Points on a hilly landscape, in no order, each with its height.
From any point a climber steps to the highest of the 5 points nearest to it. It stops when none of these is higher. Distance is the straight distance between rows; heights are no part of it.
bokoz: 150; 121; 194; 144; 136; 115; 107; 126; 121; 109; 174; 104; 130; 153; 150; 140; 165; 129; 130; 80; 145; 139; 129  height 4.18
gomi: 124; 95; 162; 103; 111; 108; 124; 121; 127; 160; 155; 138; 115; 117; 143; 131; 169; 125; 111; 132; 141; 144; 94  height 4.68
zuvub: 75; 95; 107; 118; 91; 113; 92; 172; 71; 182; 115; 121; 115; 102; 101; 66; 99; 155; 119; 118; 130; 112; 110  height 4.01
Tifo: 162; 160; 118; 118; 125; 150; 139; 123; 177; 156; 125; 159; 153; 91; 159; 102; 123; 115; 134; 237; 142; 86; 114  height 3.88
zan: 135; 105; 146; 129; 123; 138; 93; 150; 96; 165; 163; 110; 100; 140; 140; 117; 130; 122; 126; 112; 139; 134; 159  height 3.25
mif: 120; 127; 154; 124; 140; 128; 151; 85; 117; 101; 138; 123; 107; 129; 111; 165; 160; 106; 121; 113; 135; 150; 136  height 4.48
tek: 127; 101; 118; 146; 98; 161; 100; 154; 107; 159; 130; 117; 116; 86; 108; 110; 104; 133; 128; 152; 140; 116; 137  height 1.83
kunak: 167; 155; 148; 133; 149; 127; 117; 133; 152; 96; 132; 142; 152; 154; 147; 147; 122; 132; 126; 140; 162; 121; 136  height 4.16
zot: 116; 67; 165; 128; 128; 81; 124; 108; 106; 115; 136; 137; 87; 134; 116; 177; 169; 133; 131; 68; 113; 168; 105  height 3.13
suber: 171; 165; 159; 106; 153; 114; 124; 119; 175; 118; 155; 143; 171; 176; 161; 144; 175; 144; 109; 178; 160; 135; 126  height 4.20
sumur: 125; 99; 102; 116; 129; 134; 133; 127; 137; 155; 105; 130; 97; 117; 114; 111; 112; 111; 121; 145; 118; 126; 112  height 3.54
dip: 92; 120; 73; 122; 110; 150; 146; 123; 141; 140; 92; 128; 142; 57; 124; 92; 105; 116; 115; 191; 113; 111; 85  height 3.43
dumid: 86; 69; 123; 109; 119; 115; 119; 143; 83; 149; 140; 100; 93; 149; 86; 107; 107; 119; 132; 69; 112; 137; 126  height 4.39
lum: 133; 131; 163; 148; 147; 124; 120; 127; 122; 134; 152; 128; 107; 162; 126; 140; 125; 125; 142; 74; 131; 132; 154  height 6.38
deku: 122; 106; 65; 145; 134; 160; 141; 138; 88; 120; 96; 93; 94; 142; 69; 93; 92; 97; 134; 109; 120; 110; 161  height 1.82
fum: 158; 142; 150; 151; 135; 145; 106; 149; 138; 140; 138; 142; 126; 133; 164; 112; 132; 132; 147; 103; 137; 123; 160  height 5.34
bop: 83; 89; 94; 136; 91; 150; 125; 142; 80; 149; 97; 106; 122; 108; 90; 69; 80; 116; 121; 117; 97; 94; 133  height 3.47
nolom: 114; 122; 108; 127; 107; 148; 145; 109; 153; 142; 102; 133; 132; 70; 118; 92; 106; 138; 112; 180; 103; 105; 123  height 3.29
kemol: 124; 97; 135; 144; 138; 140; 135; 133; 108; 117; 140; 113; 97; 161; 105; 152; 106; 124; 144; 63; 124; 130; 148  height 5.24
Gelu: 139; 147; 124; 130; 124; 169; 108; 152; 144; 149; 135; 145; 164; 75; 157; 95; 116; 133; 138; 200; 128; 90; 126  height 3.28
zivab: 151; 183; 114; 135; 142; 129; 140; 130; 167; 100; 108; 160; 153; 156; 145; 152; 131; 146; 112; 165; 146; 119; 136  height 3.78
Gama: 94; 98; 120; 116; 57; 111; 53; 155; 116; 204; 115; 122; 141; 84; 131; 75; 128; 163; 115; 137; 101; 124; 69  height 4.84
Dorir: 143; 154; 137; 152; 167; 116; 119; 140; 140; 116; 143; 120; 127; 181; 143; 135; 117; 139; 165; 81; 153; 123; 158  height 5.64
Lirad: 124; 175; 129; 138; 134; 130; 148; 127; 134; 77; 147; 119; 146; 192; 132; 179; 98; 134; 147; 72; 132; 161; 151  height 4.54
Nobe: 109; 98; 103; 110; 145; 132; 157; 90; 143; 106; 127; 130; 128; 115; 112; 143; 137; 107; 131; 123; 113; 141; 102  height 2.71
Ladid: 160; 177; 135; 139; 149; 126; 129; 126; 156; 101; 139; 124; 130; 180; 153; 144; 130; 161; 147; 109; 157; 141; 143  height 5.50
vos: 106; 95; 141; 101; 125; 120; 134; 106; 137; 153; 127; 135; 117; 97; 133; 140; 141; 108; 115; 127; 121; 149; 108  height 3.48
dig: 120; 83; 158; 103; 127; 93; 142; 106; 129; 105; 160; 112; 110; 136; 109; 156; 175; 129; 114; 91; 136; 154; 106  height 3.42
podo: 158; 106; 142; 139; 111; 128; 80; 140; 135; 156; 172; 130; 100; 112; 139; 110; 162; 126; 134; 125; 128; 115; 137  height 3.46
fuzu: 159; 164; 143; 150; 145; 113; 126; 130; 138; 103; 144; 129; 135; 199; 160; 140; 122; 154; 149; 89; 166; 136; 163  height 5.49
soreg: 101; 112; 74; 134; 149; 149; 178; 109; 133; 95; 95; 112; 135; 131; 82; 154; 101; 116; 129; 124; 102; 127; 131  height 2.99
lidi: 139; 131; 165; 116; 130; 125; 99; 135; 118; 119; 158; 129; 99; 148; 130; 145; 163; 135; 139; 101; 134; 143; 133  height 5.33
Tiso: 108; 111; 160; 98; 86; 138; 72; 196; 110; 209; 126; 103; 157; 77; 157; 85; 149; 170; 140; 162; 112; 97; 99  height 4.15
lovev: 104; 112; 122; 114; 93; 123; 90; 145; 116; 172; 117; 138; 113; 84; 111; 92; 129; 122; 112; 141; 108; 127; 117  height 3.50
rog: 144; 146; 149; 148; 151; 120; 140; 129; 127; 78; 154; 129; 126; 191; 113; 176; 129; 146; 162; 61; 139; 155; 153  height 4.86
Gimaf: 148; 138; 107; 161; 117; 160; 106; 149; 142; 147; 113; 130; 120; 118; 131; 107; 81; 124; 136; 145; 115; 100; 170  height 1.37
gigil: 127; 121; 130; 134; 99; 142; 81; 165; 121; 179; 132; 122; 133; 101; 138; 79; 112; 134; 118; 169; 127; 100; 148  height 2.57
latof: 129; 127; 129; 138; 127; 142; 79; 169; 105; 197; 163; 122; 133; 94; 139; 82; 158; 136; 140; 144; 123; 113; 130  height 3.71
gumuv: 120; 114; 171; 103; 128; 96; 141; 107; 149; 127; 167; 133; 119; 120; 151; 156; 164; 149; 133; 153; 140; 135; 106  height 5.35
zisod: 178; 161; 197; 121; 157; 94; 127; 123; 150; 121; 180; 131; 137; 176; 146; 155; 165; 149; 134; 88; 153; 134; 136  height 4.82
mus: 132; 132; 77; 135; 116; 174; 130; 147; 121; 138; 112; 89; 108; 94; 113; 103; 75; 107; 109; 148; 115; 94; 158  height 0.42
Mufo: 121; 99; 154; 137; 95; 105; 98; 156; 111; 172; 152; 126; 114; 109; 148; 93; 173; 138; 128; 121; 110; 145; 91  height 3.77
Fafi: 126; 115; 121; 156; 95; 158; 114; 144; 129; 145; 129; 123; 131; 76; 143; 98; 118; 130; 114; 168; 124; 102; 144  height 2.39
zuvur: 125; 161; 112; 119; 151; 117; 178; 113; 118; 58; 113; 118; 133; 164; 111; 186; 146; 120; 137; 125; 141; 152; 138  height 1.97
sapum: 113; 96; 122; 122; 102; 114; 105; 140; 100; 162; 127; 110; 108; 85; 125; 95; 119; 131; 134; 126; 125; 128; 111  height 3.80
ledo: 147; 122; 95; 137; 158; 143; 155; 106; 137; 102; 108; 112; 131; 128; 106; 157; 112; 122; 121; 127; 122; 130; 152  height 2.17
fakil: 108; 77; 148; 120; 96; 95; 109; 138; 112; 183; 138; 148; 104; 91; 125; 122; 156; 131; 129; 109; 95; 137; 67  height 3.41
Nat: 158; 147; 94; 139; 139; 145; 120; 147; 156; 119; 100; 167; 139; 89; 122; 116; 108; 108; 117; 207; 140; 109; 146  height 3.40
dito: 140; 203; 138; 139; 152; 125; 160; 107; 154; 55; 140; 135; 158; 208; 161; 164; 135; 164; 134; 120; 141; 159; 147  height 5.68
Neb: 181; 167; 135; 114; 149; 137; 156; 136; 162; 92; 135; 149; 173; 155; 165; 130; 163; 137; 131; 181; 132; 123; 123  height 3.52
kaziz: 140; 152; 155; 88; 140; 130; 166; 98; 136; 74; 131; 152; 176; 132; 125; 172; 174; 147; 92; 146; 131; 174; 111  height 4.76
dob: 105; 114; 127; 130; 106; 148; 128; 112; 143; 143; 115; 127; 134; 67; 130; 104; 123; 118; 118; 180; 134; 109; 109  height 3.32
lur: 138; 126; 133; 151; 118; 157; 91; 140; 127; 154; 142; 123; 112; 104; 140; 108; 139; 125; 146; 148; 129; 115; 142  height 3.35
Filik: 104; 87; 138; 119; 74; 122; 96; 152; 96; 174; 120; 113; 98; 80; 129; 94; 128; 130; 120; 133; 103; 122; 111  height 4.37
vido: 76; 98; 90; 125; 91; 122; 143; 138; 142; 163; 58; 124; 134; 50; 113; 91; 95; 129; 113; 157; 99; 108; 72  height 3.44
sep: 164; 171; 110; 139; 141; 117; 160; 110; 163; 87; 120; 158; 137; 180; 149; 168; 123; 143; 129; 153; 137; 131; 144  height 3.20
rurep: 134; 108; 120; 117; 114; 142; 113; 133; 117; 155; 143; 112; 88; 113; 118; 111; 115; 118; 136; 123; 116; 128; 125  height 3.82
rigob: 106; 85; 109; 112; 126; 127; 146; 126; 95; 132; 115; 100; 87; 146; 101; 136; 94; 103; 136; 86; 109; 132; 127  height 4.14
Ritis: 122; 153; 95; 143; 163; 127; 135; 112; 127; 91; 104; 107; 121; 164; 120; 155; 96; 112; 162; 90; 131; 121; 155  height 4.06
Ral: 106; 94; 153; 121; 119; 93; 111; 136; 116; 152; 149; 135; 81; 122; 125; 140; 153; 134; 121; 77; 117; 141; 130  height 3.19
tos: 112; 117; 95; 131; 90; 148; 70; 179; 72; 171; 134; 95; 96; 111; 127; 66; 88; 135; 115; 116; 115; 94; 144  height 2.26
tir: 132; 103; 128; 142; 110; 122; 80; 146; 105; 174; 131; 115; 106; 98; 119; 75; 123; 120; 119; 120; 117; 115; 127  height 3.31
nilup: 101; 98; 179; 111; 98; 81; 121; 112; 130; 160; 155; 130; 95; 111; 129; 133; 177; 139; 119; 95; 123; 146; 83  height 3.49
vemuv: 118; 119; 98; 145; 119; 160; 109; 150; 95; 159; 141; 92; 94; 133; 117; 84; 86; 103; 116; 106; 128; 106; 153  height 2.27
rezeg: 117; 90; 126; 131; 132; 122; 113; 125; 99; 153; 106; 126; 84; 108; 105; 124; 122; 111; 126; 106; 119; 145; 136  height 5.71
Rig: 128; 130; 157; 103; 147; 88; 152; 99; 148; 89; 129; 124; 117; 126; 133; 164; 155; 115; 110; 148; 123; 151; 122  height 6.12
punu: 79; 94; 104; 127; 103; 122; 114; 152; 43; 177; 108; 108; 133; 131; 94; 60; 89; 129; 97; 94; 102; 118; 139  height 3.94
vom: 139; 127; 159; 136; 140; 126; 132; 130; 135; 125; 148; 134; 108; 113; 134; 142; 124; 129; 120; 125; 130; 126; 132  height 4.59
bikog: 143; 100; 199; 106; 143; 112; 103; 119; 137; 152; 176; 128; 128; 119; 152; 136; 205; 119; 129; 111; 141; 141; 108  height 3.75
liv: 120; 101; 121; 154; 107; 137; 102; 140; 101; 151; 113; 107; 108; 89; 134; 86; 100; 128; 141; 130; 124; 113; 156  height 2.52
Naged: 100; 81; 110; 113; 83; 116; 117; 121; 127; 156; 98; 123; 123; 84; 111; 102; 118; 136; 118; 135; 92; 127; 73  height 3.98
sek: 144; 120; 134; 161; 126; 145; 84; 136; 82; 175; 146; 101; 83; 146; 118; 107; 98; 116; 160; 92; 146; 121; 162  height 3.26
tuzip: 130; 109; 96; 123; 141; 146; 134; 130; 128; 136; 122; 121; 98; 117; 118; 113; 111; 111; 129; 130; 132; 116; 150  height 2.40
luno: 105; 144; 155; 90; 138; 118; 169; 95; 135; 69; 121; 127; 161; 148; 119; 202; 166; 142; 99; 172; 125; 150; 116  height 4.77
Bolu: 119; 119; 125; 131; 109; 148; 70; 174; 97; 185; 147; 110; 116; 100; 121; 89; 119; 150; 120; 145; 127; 119; 150  height 3.17
dozi: 160; 121; 167; 139; 129; 110; 108; 159; 118; 153; 155; 112; 113; 144; 153; 108; 146; 141; 162; 74; 145; 119; 157  height 4.55
zep: 176; 138; 159; 140; 137; 122; 115; 127; 159; 134; 157; 144; 149; 117; 151; 129; 166; 121; 152; 179; 166; 104; 129  height 4.58
gisep: 136; 91; 179; 118; 111; 117; 97; 126; 145; 176; 152; 139; 146; 97; 171; 115; 181; 126; 137; 149; 125; 123; 106  height 4.10
voput: 106; 102; 153; 106; 117; 85; 165; 98; 155; 125; 115; 136; 142; 86; 125; 142; 137; 118; 109; 157; 125; 151; 78  height 6.16
fip: 147; 153; 113; 124; 139; 132; 138; 134; 158; 98; 138; 145; 131; 139; 144; 150; 136; 138; 106; 143; 155; 122; 136  height 3.93
pama: 155; 140; 122; 155; 128; 141; 100; 142; 143; 148; 147; 134; 123; 149; 144; 125; 132; 110; 148; 88; 143; 117; 146  height 5.12
fef: 67; 90; 97; 100; 65; 112; 105; 160; 65; 175; 91; 119; 143; 115; 97; 52; 76; 147; 109; 96; 107; 123; 89  height 4.12
Fal: 156; 156; 177; 127; 146; 124; 134; 119; 137; 91; 158; 135; 122; 170; 132; 149; 151; 139; 142; 117; 150; 142; 152  height 5.22
nal: 180; 158; 149; 119; 153; 131; 117; 133; 161; 126; 117; 155; 143; 126; 144; 118; 146; 120; 129; 182; 140; 121; 118  height 4.72
Kever: 128; 167; 98; 164; 149; 142; 169; 108; 92; 51; 99; 111; 179; 184; 129; 196; 113; 112; 147; 117; 107; 170; 141  height 3.22
zala: 138; 129; 114; 127; 135; 126; 154; 123; 132; 106; 120; 139; 119; 85; 110; 134; 122; 105; 121; 146; 119; 135; 126  height 3.12
Zof: 120; 121; 118; 138; 171; 139; 151; 107; 131; 63; 125; 100; 137; 163; 116; 193; 118; 125; 125; 94; 116; 160; 136  height 2.62
Lidel: 125; 100; 158; 132; 113; 123; 103; 149; 98; 155; 154; 113; 91; 145; 131; 98; 128; 121; 127; 85; 127; 123; 150  height 3.79
Nelu: 124; 115; 158; 141; 124; 129; 95; 142; 128; 168; 160; 133; 126; 86; 128; 111; 149; 118; 135; 163; 130; 114; 113  height 3.92
Rovav: 120; 81; 171; 102; 135; 74; 145; 88; 136; 130; 127; 123; 116; 124; 111; 156; 190; 120; 120; 115; 115; 156; 102  height 2.95
bove: 110; 117; 102; 110; 149; 126; 185; 115; 137; 106; 106; 134; 142; 102; 88; 154; 140; 93; 110; 162; 115; 139; 105  height 4.28
gezek: 87; 78; 99; 107; 87; 110; 101; 158; 83; 174; 122; 115; 115; 119; 107; 73; 108; 140; 123; 103; 117; 130; 114  height 4.03
metur: 157; 194; 96; 146; 152; 140; 126; 122; 158; 102; 116; 143; 149; 165; 151; 114; 104; 129; 145; 160; 132; 128; 156  height 3.81
Fev: 128; 181; 109; 146; 143; 131; 175; 113; 123; 55; 123; 144; 183; 192; 148; 175; 130; 155; 123; 107; 120; 163; 128  height 4.51
gub: 163; 163; 156; 131; 131; 127; 114; 136; 153; 104; 163; 124; 133; 190; 157; 147; 141; 128; 136; 95; 155; 129; 165  height 5.38
tufuz: 125; 145; 129; 151; 139; 150; 116; 126; 136; 138; 129; 126; 97; 142; 127; 125; 105; 116; 137; 131; 126; 120; 150  height 3.14
mosav: 92; 115; 112; 139; 99; 120; 112; 119; 147; 156; 111; 150; 128; 56; 139; 98; 110; 127; 137; 154; 121; 115; 90  height 3.34
Mobiv: 125; 184; 127; 122; 147; 135; 156; 90; 119; 57; 118; 115; 174; 179; 141; 197; 130; 153; 110; 151; 124; 163; 149  height 2.05
ditun: 135; 149; 43; 163; 120; 191; 131; 120; 139; 127; 80; 126; 139; 110; 92; 89; 59; 88; 122; 155; 125; 100; 163  height 2.15
zor: 115; 130; 114; 118; 134; 113; 173; 108; 131; 82; 126; 141; 148; 150; 106; 181; 135; 120; 126; 149; 122; 139; 140  height 2.80
bafa: 140; 171; 116; 130; 147; 132; 156; 109; 156; 91; 94; 148; 137; 114; 119; 159; 122; 109; 109; 150; 132; 125; 142  height 2.12
fem: 104; 98; 52; 136; 134; 143; 180; 117; 136; 109; 75; 116; 127; 97; 85; 82; 79; 86; 125; 146; 93; 111; 136  height 2.51
sitez: 115; 120; 134; 110; 130; 110; 159; 110; 143; 92; 127; 122; 138; 126; 112; 169; 164; 135; 94; 151; 117; 153; 105  height 5.36
gizo: 132; 132; 123; 133; 116; 139; 134; 131; 125; 138; 132; 126; 102; 102; 127; 121; 145; 97; 131; 146; 141; 117; 127  height 3.67
dula: 60; 92; 110; 112; 66; 103; 68; 149; 92; 190; 73; 110; 157; 125; 103; 70; 112; 139; 131; 114; 121; 130; 54  height 4.50
defos: 137; 190; 90; 143; 160; 136; 162; 122; 135; 65; 108; 133; 161; 190; 147; 160; 97; 139; 126; 109; 120; 152; 176  height 5.21
vifik: 143; 158; 138; 106; 137; 128; 148; 112; 159; 99; 124; 176; 157; 118; 131; 169; 125; 130; 114; 199; 127; 144; 102  height 1.92
ped: 107; 99; 99; 154; 97; 134; 113; 150; 86; 176; 105; 122; 97; 107; 123; 89; 87; 126; 119; 127; 118; 113; 132  height 2.66
kurap: 133; 137; 125; 117; 139; 151; 150; 130; 163; 123; 124; 148; 130; 78; 132; 114; 107; 115; 118; 190; 152; 109; 124  height 3.68
Lin: 92; 78; 105; 119; 99; 98; 92; 155; 64; 193; 105; 128; 115; 152; 93; 85; 97; 105; 116; 84; 107; 120; 127  height 4.21
toba: 136; 139; 139; 156; 113; 156; 82; 170; 96; 176; 145; 108; 114; 135; 125; 100; 113; 138; 154; 101; 137; 95; 168  height 2.63
fuguf: 166; 144; 165; 112; 140; 128; 113; 133; 139; 132; 182; 126; 141; 138; 155; 146; 183; 131; 149; 118; 140; 122; 123  height 4.80
Baz: 129; 194; 150; 150; 151; 104; 133; 139; 141; 113; 170; 137; 134; 196; 155; 145; 130; 156; 152; 53; 147; 140; 162  height 5.25
zudu: 158; 154; 133; 134; 147; 117; 119; 121; 139; 128; 135; 122; 107; 154; 143; 135; 132; 131; 148; 101; 156; 133; 154  height 5.46
Vog: 89; 90; 92; 113; 122; 114; 165; 106; 147; 116; 105; 157; 119; 78; 121; 123; 126; 112; 107; 154; 110; 131; 116  height 3.37
Rateg: 151; 143; 105; 134; 145; 156; 141; 122; 169; 119; 120; 146; 136; 129; 119; 118; 110; 112; 125; 171; 137; 122; 165  height 2.92
gop: 112; 97; 146; 136; 151; 111; 151; 112; 96; 118; 141; 106; 107; 179; 104; 150; 117; 133; 159; 21; 133; 150; 132  height 4.44
vefis: 142; 170; 149; 170; 144; 113; 143; 129; 120; 99; 161; 122; 124; 180; 142; 165; 106; 128; 158; 54; 142; 138; 154  height 5.04
niba: 84; 117; 91; 124; 142; 134; 167; 88; 164; 121; 91; 146; 137; 79; 137; 126; 96; 116; 126; 194; 109; 111; 91  height 3.45
kib: 105; 95; 134; 115; 123; 113; 125; 112; 145; 140; 126; 128; 132; 73; 130; 129; 151; 138; 119; 149; 118; 124; 105  height 3.74
nubos: 135; 144; 107; 151; 117; 176; 69; 163; 124; 172; 131; 138; 122; 110; 138; 91; 100; 129; 125; 170; 137; 99; 154  height 1.48
Vufi: 88; 75; 108; 119; 91; 99; 114; 134; 98; 164; 83; 127; 128; 92; 113; 93; 128; 119; 126; 110; 90; 139; 86  height 4.46
tizi: 114; 125; 105; 129; 125; 164; 139; 115; 161; 128; 99; 144; 151; 68; 131; 107; 95; 119; 118; 192; 136; 99; 105  height 3.57
Zire: 96; 81; 129; 91; 106; 106; 124; 124; 140; 151; 117; 129; 123; 71; 106; 133; 151; 127; 131; 123; 111; 146; 75  height 2.68
Dilek: 157; 174; 139; 121; 142; 120; 145; 94; 136; 92; 135; 128; 151; 174; 141; 178; 140; 137; 132; 117; 138; 151; 132  height 5.39
Taga: 131; 151; 118; 156; 143; 135; 138; 110; 155; 99; 116; 147; 134; 158; 125; 144; 110; 138; 133; 107; 130; 111; 149  height 4.33
gifot: 102; 97; 73; 146; 126; 165; 164; 126; 129; 131; 83; 104; 128; 94; 88; 105; 98; 99; 129; 170; 98; 115; 104  height 2.69
gosu: 66; 84; 97; 126; 92; 115; 115; 143; 91; 189; 115; 112; 124; 101; 93; 70; 114; 126; 120; 124; 106; 110; 109  height 3.73
lagas: 123; 95; 128; 130; 143; 128; 128; 116; 132; 128; 132; 118; 91; 124; 114; 143; 143; 120; 140; 100; 104; 144; 118  height 3.99
nagop: 158; 129; 173; 110; 122; 96; 141; 97; 136; 80; 151; 133; 157; 162; 142; 173; 170; 131; 118; 118; 157; 141; 133  height 5.03
Dife: 131; 151; 95; 132; 180; 140; 179; 119; 119; 81; 104; 123; 152; 165; 105; 171; 118; 126; 123; 124; 132; 159; 155  height 2.85
pup: 137; 169; 143; 102; 153; 131; 156; 110; 152; 84; 142; 154; 132; 144; 123; 151; 146; 126; 97; 162; 135; 140; 127  height 3.16
siz: 150; 128; 133; 128; 109; 170; 88; 155; 130; 180; 154; 128; 152; 75; 154; 102; 131; 115; 113; 169; 142; 104; 127  height 2.88
vedo: 148; 163; 181; 103; 142; 118; 135; 105; 159; 108; 154; 143; 150; 140; 166; 155; 161; 111; 114; 175; 142; 133; 105  height 4.27
voto: 159; 148; 198; 99; 143; 105; 118; 109; 136; 120; 174; 143; 149; 156; 154; 147; 190; 117; 145; 115; 143; 106; 121  height 4.25
tepil: 162; 194; 133; 137; 159; 119; 160; 114; 146; 71; 131; 135; 165; 185; 155; 169; 149; 174; 118; 137; 163; 146; 130  height 5.83
Totek: 140; 134; 105; 158; 160; 146; 136; 128; 153; 123; 110; 137; 121; 130; 123; 114; 102; 112; 135; 149; 123; 126; 145  height 2.53
rumu: 151; 162; 86; 165; 132; 169; 134; 136; 129; 128; 91; 131; 119; 135; 122; 105; 87; 98; 131; 124; 125; 92; 168  height 2.08
rugat: 83; 60; 124; 123; 110; 81; 108; 148; 82; 170; 113; 133; 118; 131; 92; 87; 125; 147; 140; 70; 129; 127; 80  height 3.85
duze: 145; 151; 181; 153; 136; 125; 117; 133; 133; 114; 164; 125; 109; 187; 156; 156; 134; 141; 176; 28; 155; 142; 165  height 3.91
bim: 107; 135; 142; 124; 110; 146; 96; 130; 137; 177; 142; 134; 139; 52; 151; 115; 139; 140; 132; 171; 122; 124; 81  height 3.76
Tad: 129; 136; 127; 113; 152; 142; 159; 100; 122; 79; 116; 122; 157; 154; 106; 190; 140; 112; 117; 118; 124; 153; 122  height 2.06
patup: 117; 142; 69; 155; 158; 150; 170; 124; 116; 90; 108; 103; 125; 156; 91; 164; 116; 104; 146; 99; 118; 143; 128  height 3.60
Gebuf: 160; 133; 161; 130; 151; 121; 143; 131; 158; 91; 134; 130; 117; 142; 131; 155; 145; 130; 115; 152; 149; 138; 129  height 4.60
gimi: 159; 156; 140; 90; 143; 131; 180; 106; 138; 63; 120; 143; 145; 156; 130; 178; 154; 142; 104; 171; 130; 144; 120  height 1.73
Gov: 154; 138; 167; 118; 143; 125; 123; 124; 141; 150; 183; 135; 147; 121; 149; 123; 156; 117; 145; 169; 143; 115; 121  height 4.61
Buz: 107; 204; 93; 127; 149; 124; 168; 119; 142; 70; 122; 146; 181; 194; 168; 158; 125; 172; 121; 87; 148; 168; 173  height 5.30
Zeri: 108; 123; 106; 127; 86; 152; 93; 141; 121; 170; 109; 124; 126; 48; 157; 86; 116; 127; 129; 167; 108; 102; 89  height 2.82
kive: 109; 63; 139; 115; 116; 109; 134; 129; 77; 136; 129; 106; 87; 162; 96; 137; 128; 107; 136; 55; 112; 129; 123  height 4.53
nobak: 164; 202; 151; 107; 136; 124; 160; 132; 173; 75; 128; 152; 171; 188; 186; 145; 157; 183; 133; 156; 159; 145; 118  height 4.52
Nopok: 115; 107; 94; 114; 143; 127; 144; 126; 112; 117; 94; 107; 105; 132; 81; 137; 100; 100; 135; 94; 118; 137; 126  height 3.18
Niner: 144; 207; 113; 121; 144; 118; 168; 128; 139; 64; 119; 146; 164; 190; 172; 152; 143; 184; 125; 146; 150; 161; 129  height 5.37
Nukog: 146; 149; 128; 125; 144; 110; 139; 118; 144; 95; 123; 124; 118; 157; 118; 153; 125; 116; 142; 111; 148; 131; 141  height 4.85
gen: 100; 75; 99; 119; 121; 136; 102; 144; 90; 152; 126; 106; 112; 138; 92; 114; 101; 112; 132; 94; 111; 125; 129  height 4.02
mek: 173; 171; 140; 116; 152; 151; 135; 137; 172; 119; 145; 165; 175; 104; 150; 123; 151; 141; 121; 205; 143; 109; 118  height 4.38
Dute: 178; 167; 175; 102; 150; 110; 130; 115; 141; 115; 155; 153; 164; 163; 158; 150; 164; 159; 137; 136; 148; 126; 131  height 4.57
kiza: 136; 145; 116; 137; 162; 120; 137; 120; 117; 94; 126; 124; 94; 183; 124; 168; 111; 118; 139; 73; 130; 139; 156  height 4.45
vovir: 85; 116; 119; 113; 69; 108; 70; 177; 92; 212; 142; 106; 130; 71; 124; 72; 124; 164; 125; 139; 116; 107; 108  height 4.49
gova: 161; 174; 151; 102; 148; 114; 168; 113; 157; 78; 122; 146; 168; 168; 144; 182; 160; 172; 112; 160; 142; 148; 128  height 4.93
tet: 178; 174; 148; 147; 141; 152; 118; 135; 130; 154; 136; 149; 137; 131; 143; 116; 129; 122; 134; 138; 148; 120; 130  height 4.94
Nabi: 155; 90; 196; 111; 157; 111; 122; 111; 152; 131; 181; 109; 136; 136; 142; 145; 187; 125; 140; 107; 133; 156; 122  height 2.73
luraf: 140; 110; 101; 120; 149; 147; 142; 120; 112; 109; 93; 124; 107; 134; 116; 132; 99; 116; 133; 123; 104; 99; 147  height 2.03
Kuza: 149; 154; 93; 134; 125; 159; 117; 138; 148; 142; 111; 153; 125; 83; 117; 99; 96; 100; 122; 175; 123; 107; 156  height 2.70
vupop: 147; 99; 179; 144; 115; 121; 87; 122; 118; 164; 189; 121; 120; 135; 146; 117; 166; 126; 139; 103; 152; 115; 116  height 2.77
Fas: 125; 77; 199; 110; 100; 79; 129; 111; 135; 128; 164; 130; 102; 124; 145; 155; 197; 144; 121; 81; 130; 141; 109  height 2.34
Zakis: 135; 199; 113; 147; 153; 129; 143; 120; 146; 82; 136; 149; 145; 196; 164; 151; 117; 160; 152; 88; 145; 146; 163  height 5.57
bipa: 132; 118; 163; 136; 153; 113; 150; 94; 110; 99; 155; 109; 128; 171; 113; 174; 125; 116; 111; 82; 135; 158; 132  height 3.27
Kov: 76; 89; 101; 122; 54; 119; 109; 150; 106; 183; 83; 128; 133; 73; 121; 74; 95; 141; 100; 133; 99; 125; 85  height 4.47
sise: 133; 126; 51; 146; 148; 168; 153; 123; 123; 116; 77; 108; 140; 120; 88; 83; 86; 95; 123; 131; 114; 73; 165  height 2.31
gad: 87; 95; 74; 137; 102; 145; 129; 136; 105; 154; 81; 128; 113; 97; 116; 94; 85; 117; 132; 143; 91; 102; 121  height 3.06
Zupog: 130; 75; 170; 126; 137; 101; 134; 112; 88; 100; 134; 117; 97; 145; 118; 153; 144; 116; 141; 67; 125; 149; 119  height 3.89
lafeb: 144; 163; 159; 126; 145; 132; 138; 126; 133; 90; 136; 123; 129; 170; 130; 173; 139; 149; 144; 91; 149; 146; 144  height 5.31
Tifop: 78; 96; 125; 122; 70; 110; 94; 147; 120; 177; 103; 137; 131; 69; 145; 97; 119; 153; 121; 133; 95; 124; 70  height 5.32
tar: 136; 163; 117; 114; 155; 122; 179; 87; 144; 85; 109; 145; 154; 136; 112; 159; 141; 133; 107; 181; 122; 138; 142  height 0.62
kato: 132; 149; 96; 140; 139; 159; 130; 143; 151; 127; 90; 133; 131; 83; 115; 106; 100; 124; 121; 173; 126; 105; 149  height 3.23
Tasat: 135; 176; 91; 157; 148; 136; 138; 129; 153; 108; 124; 137; 138; 176; 149; 113; 80; 126; 124; 103; 147; 111; 167  height 4.05
Bip: 127; 125; 132; 125; 142; 117; 159; 108; 155; 109; 133; 151; 139; 72; 120; 139; 135; 110; 111; 175; 120; 118; 106  height 3.90

For each start below, name the point where the climber stops.
ditun -> voput
Gelu -> lum
dip -> voput
Totek -> voput
patup -> lum
mus -> voput
Kever -> tepil
Fas -> lum
zot -> lum
